A landscape with many valleys, sampled at points; each row gives a point and its height.
From any point a ball rolls to the lowest of the 3 points nearest to it. It stops when none of these is lower. Distance is the straight distance between rows; heights are no part of it.
j606: 112  87  93 106  93  99 108  67 105 107  85  97 106 105  76  99  98  97 110  96  h=56.8
j613:  81 106 116  88 111  87 101  98 120  86 133  85  89  96  94  94 121  97  97 102  h=14.8
j479:  84  90 114  94 117  98 118  91 123  72 137  66  95 111  98 102  99  83 114 110  h=34.2
j645: 112  91  91 105  87 107  92  95  95 101  87  95 105 106 105 103 104  96  95  93  h=20.8
j402: 101 106  84 108 104 103  84 129  70 118  82 130  94  87 115  99  89 116  81  87  h=57.0
j250:  93  97 114  98 112 112 115  87 119  73 125  65  99 127 103 109  98  87 109 104  h=28.3
j331:  96 124 129  88 111  95  95 118 129  96 127  83  70  93  93  88 126  99  92  98  h=17.9
j694:  92 120 110  95  93  94  97 131  95 115 109 114  81  75  91 104 113 107  92 102  h=57.2
j633: 119  95  87 102  87 101  94  90  95 108  78 100 105 102 108 103 102 104  93  91  h=17.3
j498:  82 112 107  93 116  90 101  97 114  92 131 100  99 102 106  99 108  92 100 107  h=37.0
j809: 111  95  97 107  83 108 107  81 102  95  98  89 107 105  85  99  99  90 113 104  h=33.4
j389: 102  96  82 108 100 102  92 124  82 109  92 119  98  92 114 100  96 114  76  92  h=54.5
j435: 107  99  76 110  91 109  77 121  66 111  77 122  97  91 124  89  90 108  89  91  h=63.1
j287:  90 120 131  88 115  93 106 115 131  91 128  78  73  83  81  87 125  94  94 103  h=7.6
j245: 110  87  94 107  86 109 102  83 102 102  92  91 103 106  83 101 103  95 110  98  h=29.8
j232: 107  87  85 106  93 103  86 114  87 106  93 108 110  97 110 101 101 111  81  85  h=56.2
j744: 106  98 104 105  93 103 115  62 108  94  94  94 106 104  78  97  97  91 125 106  h=48.0
j278: 102 104 102 102 104 109 104  99 109  89 121  93 107 109 110  97  96  86 115 108  h=21.6
j266:  87 108 100  95  98  90  96 134  89 118  99 122  77  75  87 103 107 105  82  94  h=76.0
j674: 114  92  96 105  87 103 112  73 111 102  93  90 104 107  76  99  99  89 117  99  h=38.8
j356:  77  95 113  93 122  93 109  96 123  79 135  76  97 111 103 103 102  87 108 106  h=35.6
j339: 118  96  92 106  96  93  96  74  88 116  53 116 120 105  96 107  81 109 101 105  h=23.6
j854:  89 117 120  86 114  88 101 105 129  92 128  82  76  92  89  86 123  95  99 100  h=11.4
j554:  95 101 103 102 104 102  99 109 111  94 119 106 108 100 107  99 100  86 108 111  h=61.5
j755:  76 101 124  84 113  88 112 102 126  86 142  69  85  92  89  87 122  87 113 108  h=18.2
j319: 120  98  88  98  88  99  96  79  81 115  66 103 108 102 108 107  97 105  94  99  h=20.7
j91: 106 106 108 102 109 113 119  72 116  75 119  69  99 126  99  97  94  86 113  96  h=28.6
j176:  87 107 108  96 105  93 100 113 109 102 123 106 106  92 105 102 102  95 104 113  h=58.2
j214: 108  98  98 108  95 117  98 111 110  91 114  99 108 108 104  94  97  92 117 110  h=26.2
j492:  91  94  96 102 104  93  96 126  92 108 110 109 101  81  96 105 101 111  91 100  h=61.6
j237: 114  88  97 109  82 113  96  98 102  98  98  91 109 107  97  97  99  92 106  99  h=26.1
j954: 110  93  84 108  96 107  83 111  85 110  87 113 104  99 122  97  95 114  83  90  h=53.8
j100:  75 104 118  91 116  85 103 102 122  84 139  84  96 106  98  99 115  92  99 104  h=17.7
j126: 106  80  87 105  95 106  92 117  91 102  99 108 102  97 109 101 103 107  87  94  h=60.4
j263:  97  94  92  99 108 101  91 126  89 107  96 119  96  86 108 105 103 114  81  90  h=59.0
j508: 112  93  78 107  75  99  80 104  64 124  57 119 105  93 113 100  91 107  97  98  h=43.0
j134:  79 114 121  84 117  85 104 106 125  92 134  84  81  92  92  92 123 100 100 101  h=13.5
j223:  81 115 110  87 116  87  98 100 118  94 129  92  89  92 102  98 110  98 100 107  h=22.3
j753: 104 108 108 105 107 111 113  88 119  78 120  78 102 121 110 101  93  88 112 106  h=28.4
j987: 101 103 114 100 112 115 134  61 120  73 118  65  94 125  89 103  94  93 122  93  h=38.6
j943:  82 111 133  90 112  96 106 115 133  84 136  75  74  87  80  82 125  94 110 107  h=10.6
j258:  92 101 102 101 104  97  98 118 104 102 117 111 108  95 105 102 101  92 101 106  h=58.8
j487:  93 102 106  99 114 102 107  92 119  83 129  79 103 115 108 106 104  87 108 109  h=31.0
j938:  83 124 117  86 111  89 102 107 111 101 124 101  91  93 105  96 114  98  94 103  h=35.0
j769: 118  92  94 105 100  86 101  70  85 112  54 122 121  98  94 108  80 114 100 100  h=24.6
j663: 109 101  81 105  85 106  80 104  77 109  76 115 105  98 118  96  98 112  89  94  h=52.4
j609: 117  95  90 104  85  92  98  92  75 123  50 115 117 100 100 103  84 109 103 101  h=33.2
j608:  90 102 107 103 107  98 104  99 110  86 124  96 103 110 115 103  98  85 105 111  h=7.1
j756:  90 119 114  89  98  91  99 121 104 112 116 109  94  80  97  97 108 103  92 108  h=42.7
j843:  96  88  95 105 105 100  89 128  97 108 103 116 101  89 101 100 104 110  85  96  h=60.5
j878: 110  99  78 107  84 111  79 119  68 114  62 126 103  83 120  91  83 107  94  99  h=72.8
j643: 111 104  83 108  94 106  81 120  69 109  72 121 101  95 123  98  90 111  89  91  h=58.1
j327:  84 120 113  93 106  88  99 107 113  95 125 109  96  90 105  99 110  98 101 108  h=41.8
j387: 116  97  84 103  78 107  86  93  75 116  65 109 110 103 115 104  97 105  91 101  h=30.5
j547:  92 109 107  91  99  91  98 129  96 115 105 118  89  76  87 104 109 103  92 100  h=77.0
j59: 101 105 110 101 108 119 135  58 115  79 112  64  94 125  90  98  96  93 119 103  h=41.6
j211: 107 100 102 104  84 117 118  69 107  91  98  88 104 109  84  98  93  86 128 103  h=57.1
j504:  75  97 117  93 113  88 108  94 124  81 137  74 100 105  97 101 112  88 106 107  h=27.6
j200:  87  89 116  95 118 105 122  94 122  71 132  64 101 122  99 105 102  86 117 106  h=31.3
j685: 105  95 105 100 115 111 123  76 117  75 119  61  95 124  94  96  97  87 116 103  h=17.8
j255: 114  95  82 102  78  98  89  96  74 118  57 119 113  92 108 103  89 103 101 100  h=44.4
j251:  97  97 112 101 114 115 121  81 122  71 123  66  94 122  95 105  93  88 121 102  h=24.9
j506: 115  83  81 101  85  92  89  93  69 119  43 124 113  90 101 101  81 103 104 102  h=25.6
j801:  94 107  90  98 114  95  87 129  74 118  89 128  90  92 108  99  99 121  78  85  h=59.7
j791: 109  96 100 106  94 118 104  96 108  88 108  96 110 110 103  97  94  87 113 105  h=24.7
j713: 113  81  79 104  82  94  83  97  68 125  40 118 108  92  99 106  88 109  94 104  h=20.0
j431:  86 116 111  91 106  89 100 116 113 107 118 114  94  82 101  96 107 102 100 108  h=41.9
j489: 121  73  89 107  89  87 100  87  78 109  42 127 125  91  88 106  73 119  97  98  h=25.9
j46: 109  89  92 101  87  98 110  67  98 106  80  96 109 108  79 107 100 100 102  94  h=54.8
j776: 123  86  90 104  95  89  98  85  80 115  43 123 127  99  91 108  71 111 104 109  h=25.0
j15: 107  96  81 106  98 110  86 121  80 107  86 117 104  96 122  96  93 114  83  86  h=54.2
j630: 102 107  82 108 102 110  79 126  66 120  78 134  97  87 119  91  86 112  84  89  h=58.9
j257: 118  88  80 102  76 101  82 101  62 123  48 118 108  89 103 100  86 103  96  96  h=29.1
j853: 104  87  88 105 101 102  88 120  86 102 101 117 105  93 110 107 107 116  81  87  h=58.5
j738:  84  99 103  98  98  89  96 128  95 112 105 117  94  75  94 105 107 105  87 102  h=24.8
j394:  93 116  83 111 106  97  81 136  62 127  75 143  89  87 101  98  81 117  82  91  h=60.6
j39: 115 104 104 106  97 113 115  78 117  87 110  84 101 118  96  97  91  88 122 104  h=73.1
j322: 108 107 108 102 100 117 120  74 112  82 109  80 102 120  93  99  90  91 123 107  h=70.6
j276:  89 111 135  91 116  92 110 111 127  87 131  74  70  91  81  85 131 100 101 100  h=9.4
j952: 106  95  98 110  98 105  97 108 108  91 109  98 105 103 105  98 102  94 107 105  h=27.7
j69: 110  89  93 105  94  94 104  73 100 111  80 101 112 109  86 111  86 105  97  96  h=52.8
j179:  84 113 109  93 116  90 101  98 119  90 127  95 106 105 110  99 105  92 105 110  h=42.5
j307: 112  98  84 103  79 105  84 101  70 118  63 115 105  92 120  95  90 113  91  94  h=45.3
j143: 110 104 110 106  97 111 118  66 113  85 101  84 105 116  94  97  94  90 127 103  h=63.9
j142:  93 117  91 106 108  95  85 132  74 124  88 135  85  90 104 103  91 116  77  91  h=60.2
j779: 116 102  87 101  87  95  93  86  77 119  58 115 116 105 107 105  89 106  99  99  h=24.4
j409:  95  91 118  99 114 118 132  75 118  68 127  64  93 125  89 105  98  85 114 104  h=26.7
j597: 100 110 110 101 103 113 134  56 117  81 111  77  95 119  87 101  94  96 123  99  h=41.2
j434: 112  91  98 100  89 103 113  72 105 104  90  91 111 109  80 104 102  98 113 102  h=46.1
j438: 116  96  92 104  91  94 100  71  88 113  61 109 113 116 103 110  87 111  98 101  h=22.8
j782:  89 106 107 101 109  92 103 106 114  94 126 104 107 104 111 102 103  96 111 112  h=43.8
j925:  90 127 124  88 109  87  99 114 117  99 118  95  77  92 100  91 122 102  91  98  h=53.1
j691: 105  91  93 113  87 111  90 108  99  98 103  99 110 105  98  98 100  97 103 100  h=27.0
j343:  75 106 115  86 116  91 103 102 129  84 140  79  82  92  93  86 124  89 104 104  h=14.7
j196: 101 108 106 103 107 111 105  92 114  83 121  83 109 121 109  96  92  91 113 107  h=25.4
j752:  76  89 110  98 117  92 110  97 122  78 136  75  98 112 100 102 105  85 107 109  h=36.2
j182:  66  91 123  91 115  96 115  94 124  77 136  67  93 102  93  95 114  87 116 112  h=31.7
j567: 103 106  83 107 108 103  84 125  78 109  81 122 101  94 122  95  94 118  84  91  h=55.2
j530:  88  94  89  97 104  94  94 130  92 103 107 114 104  86  98 106 106 104  85  94  h=63.6
j328: 118  87  93 105 100  88 101  66 100 113  67 112 123 112  91 107  84 108  93  95  h=67.2
j611:  91 123 119  82 111  95  98 106 123  97 123  91  80  95  96  95 119 102  91 102  h=29.7
j650: 118  83  88 101  86  93  94  89  72 118  46 122 116  97  97 108  79 104 100 103  h=27.5
j404: 118  84  92 106  84 109 100  89 100 103  92  92 106 105  95 103 104  96  98  92  h=24.5
j982: 115  89  82 104  89 109  87  95  85 106  85 102 104 103 115 102 102 105  82  93  h=28.5
j336:  89 108  98 100 106  91  91 132  79 117  93 118  82  83 100 109 105 113  76  87  h=60.3
j72:  97 101  92  94 111  96  90 128  82 117  95 123  95  87 105 106 102 117  76  86  h=59.3
j581: 113  86  85 103  86 108  94 102  90  98  90  98 106 105 113 105 101 109  85  88  h=29.9
j412: 119  96  85 102  83 105  89  96  81 111  73 101 105 104 116 102  97 103  90  95  h=21.8
j641:  87 110 105  94 100  90  97 123 100 115 109 120  91  80  93 102 109 107  96 102  h=67.3
j147:  80  93 114  96 119 105 115  93 119  73 136  70 101 122 100 102 102  90 110 105  h=31.6
j706:  81 112 113  89 118  88  96  99 120  90 128  94  95 103 103  96 109 100  99 108  h=28.9
j353: 104  92 102 104  91 107 117  67 106 100  91  91 109 110  71 102  97  93 119 102  h=44.1
j931:  99  78  93 108  92 107  96 114 100  99 106 104 114  95 101 102 103 100 100  96  h=29.0
j235: 123  95  86 100  83  94  94  85  88 111  68  99 112 108 104 110  96 108  94  94  h=19.0
j754:  90  92 104 100  99  94  97 121 103 102 114 111 103  89  97 104 103 100  96 102  h=59.2
j704: 108 102  76 112  88 109  73 128  69 109  65 126  98  83 118  88  93 114  89  92  h=69.4
j164: 115  85  92 102  86 100 106  78  90 108  77  90 106 109  85 111  99 100 103  95  h=28.8
j165:  85 120 109  91 109  88  99 112 115 106 121 109  94  92 107  97 110  98 105 105  h=41.1
j22:  96  89  91 101 100 101  91 126  96 103 105 113 101  89 100 104 103 101  90  99  h=61.9
j585:  91 129 119  89 101  93  98 118 111 109 115 108  85  83  96  96 112  99  96 104  h=44.5
j246: 111  96  97 103  86 112 100  96 106  90 107  93 103 109  99  96  99  86 114 103  h=25.3
j798: 122  90  91  99  85  97  96  76  93 109  73 101 111 110  96 115  96 104  94  95  h=20.1
j25:  98 101 117  93 110 116 144  57 120  72 115  58  92 123  84 100  99  91 121  98  h=41.7
j529:  91 125 115  85  95  89 100 124 103 110 108 119  80  77  91  97 114 103  94 106  h=47.3
j348:  88  98 109 102 116 106 106  91 120  75 132  76 101 119 104 106  96  86 104 109  h=30.0
j92:  97 100  78 116  97 107  81 131  66 118  70 137  90  84 111  89  85 115  88  90  h=58.7

Call two points neighbours if one is among the 3 nearest of the other. Go from one point of each pair to the other, from neighbour to neighbour, staying as low as possible. Name the highest point that can't be avoided.
j713, j738: j492
j713, j685: j91
j633, j608: j237
j608, j713: j650

Where does a ball stop that starts at each point below?
j126: j633
j952: j608
j479: j685
j147: j685
j356: j287
j435: j633
j22: j633
j394: j633
j752: j287
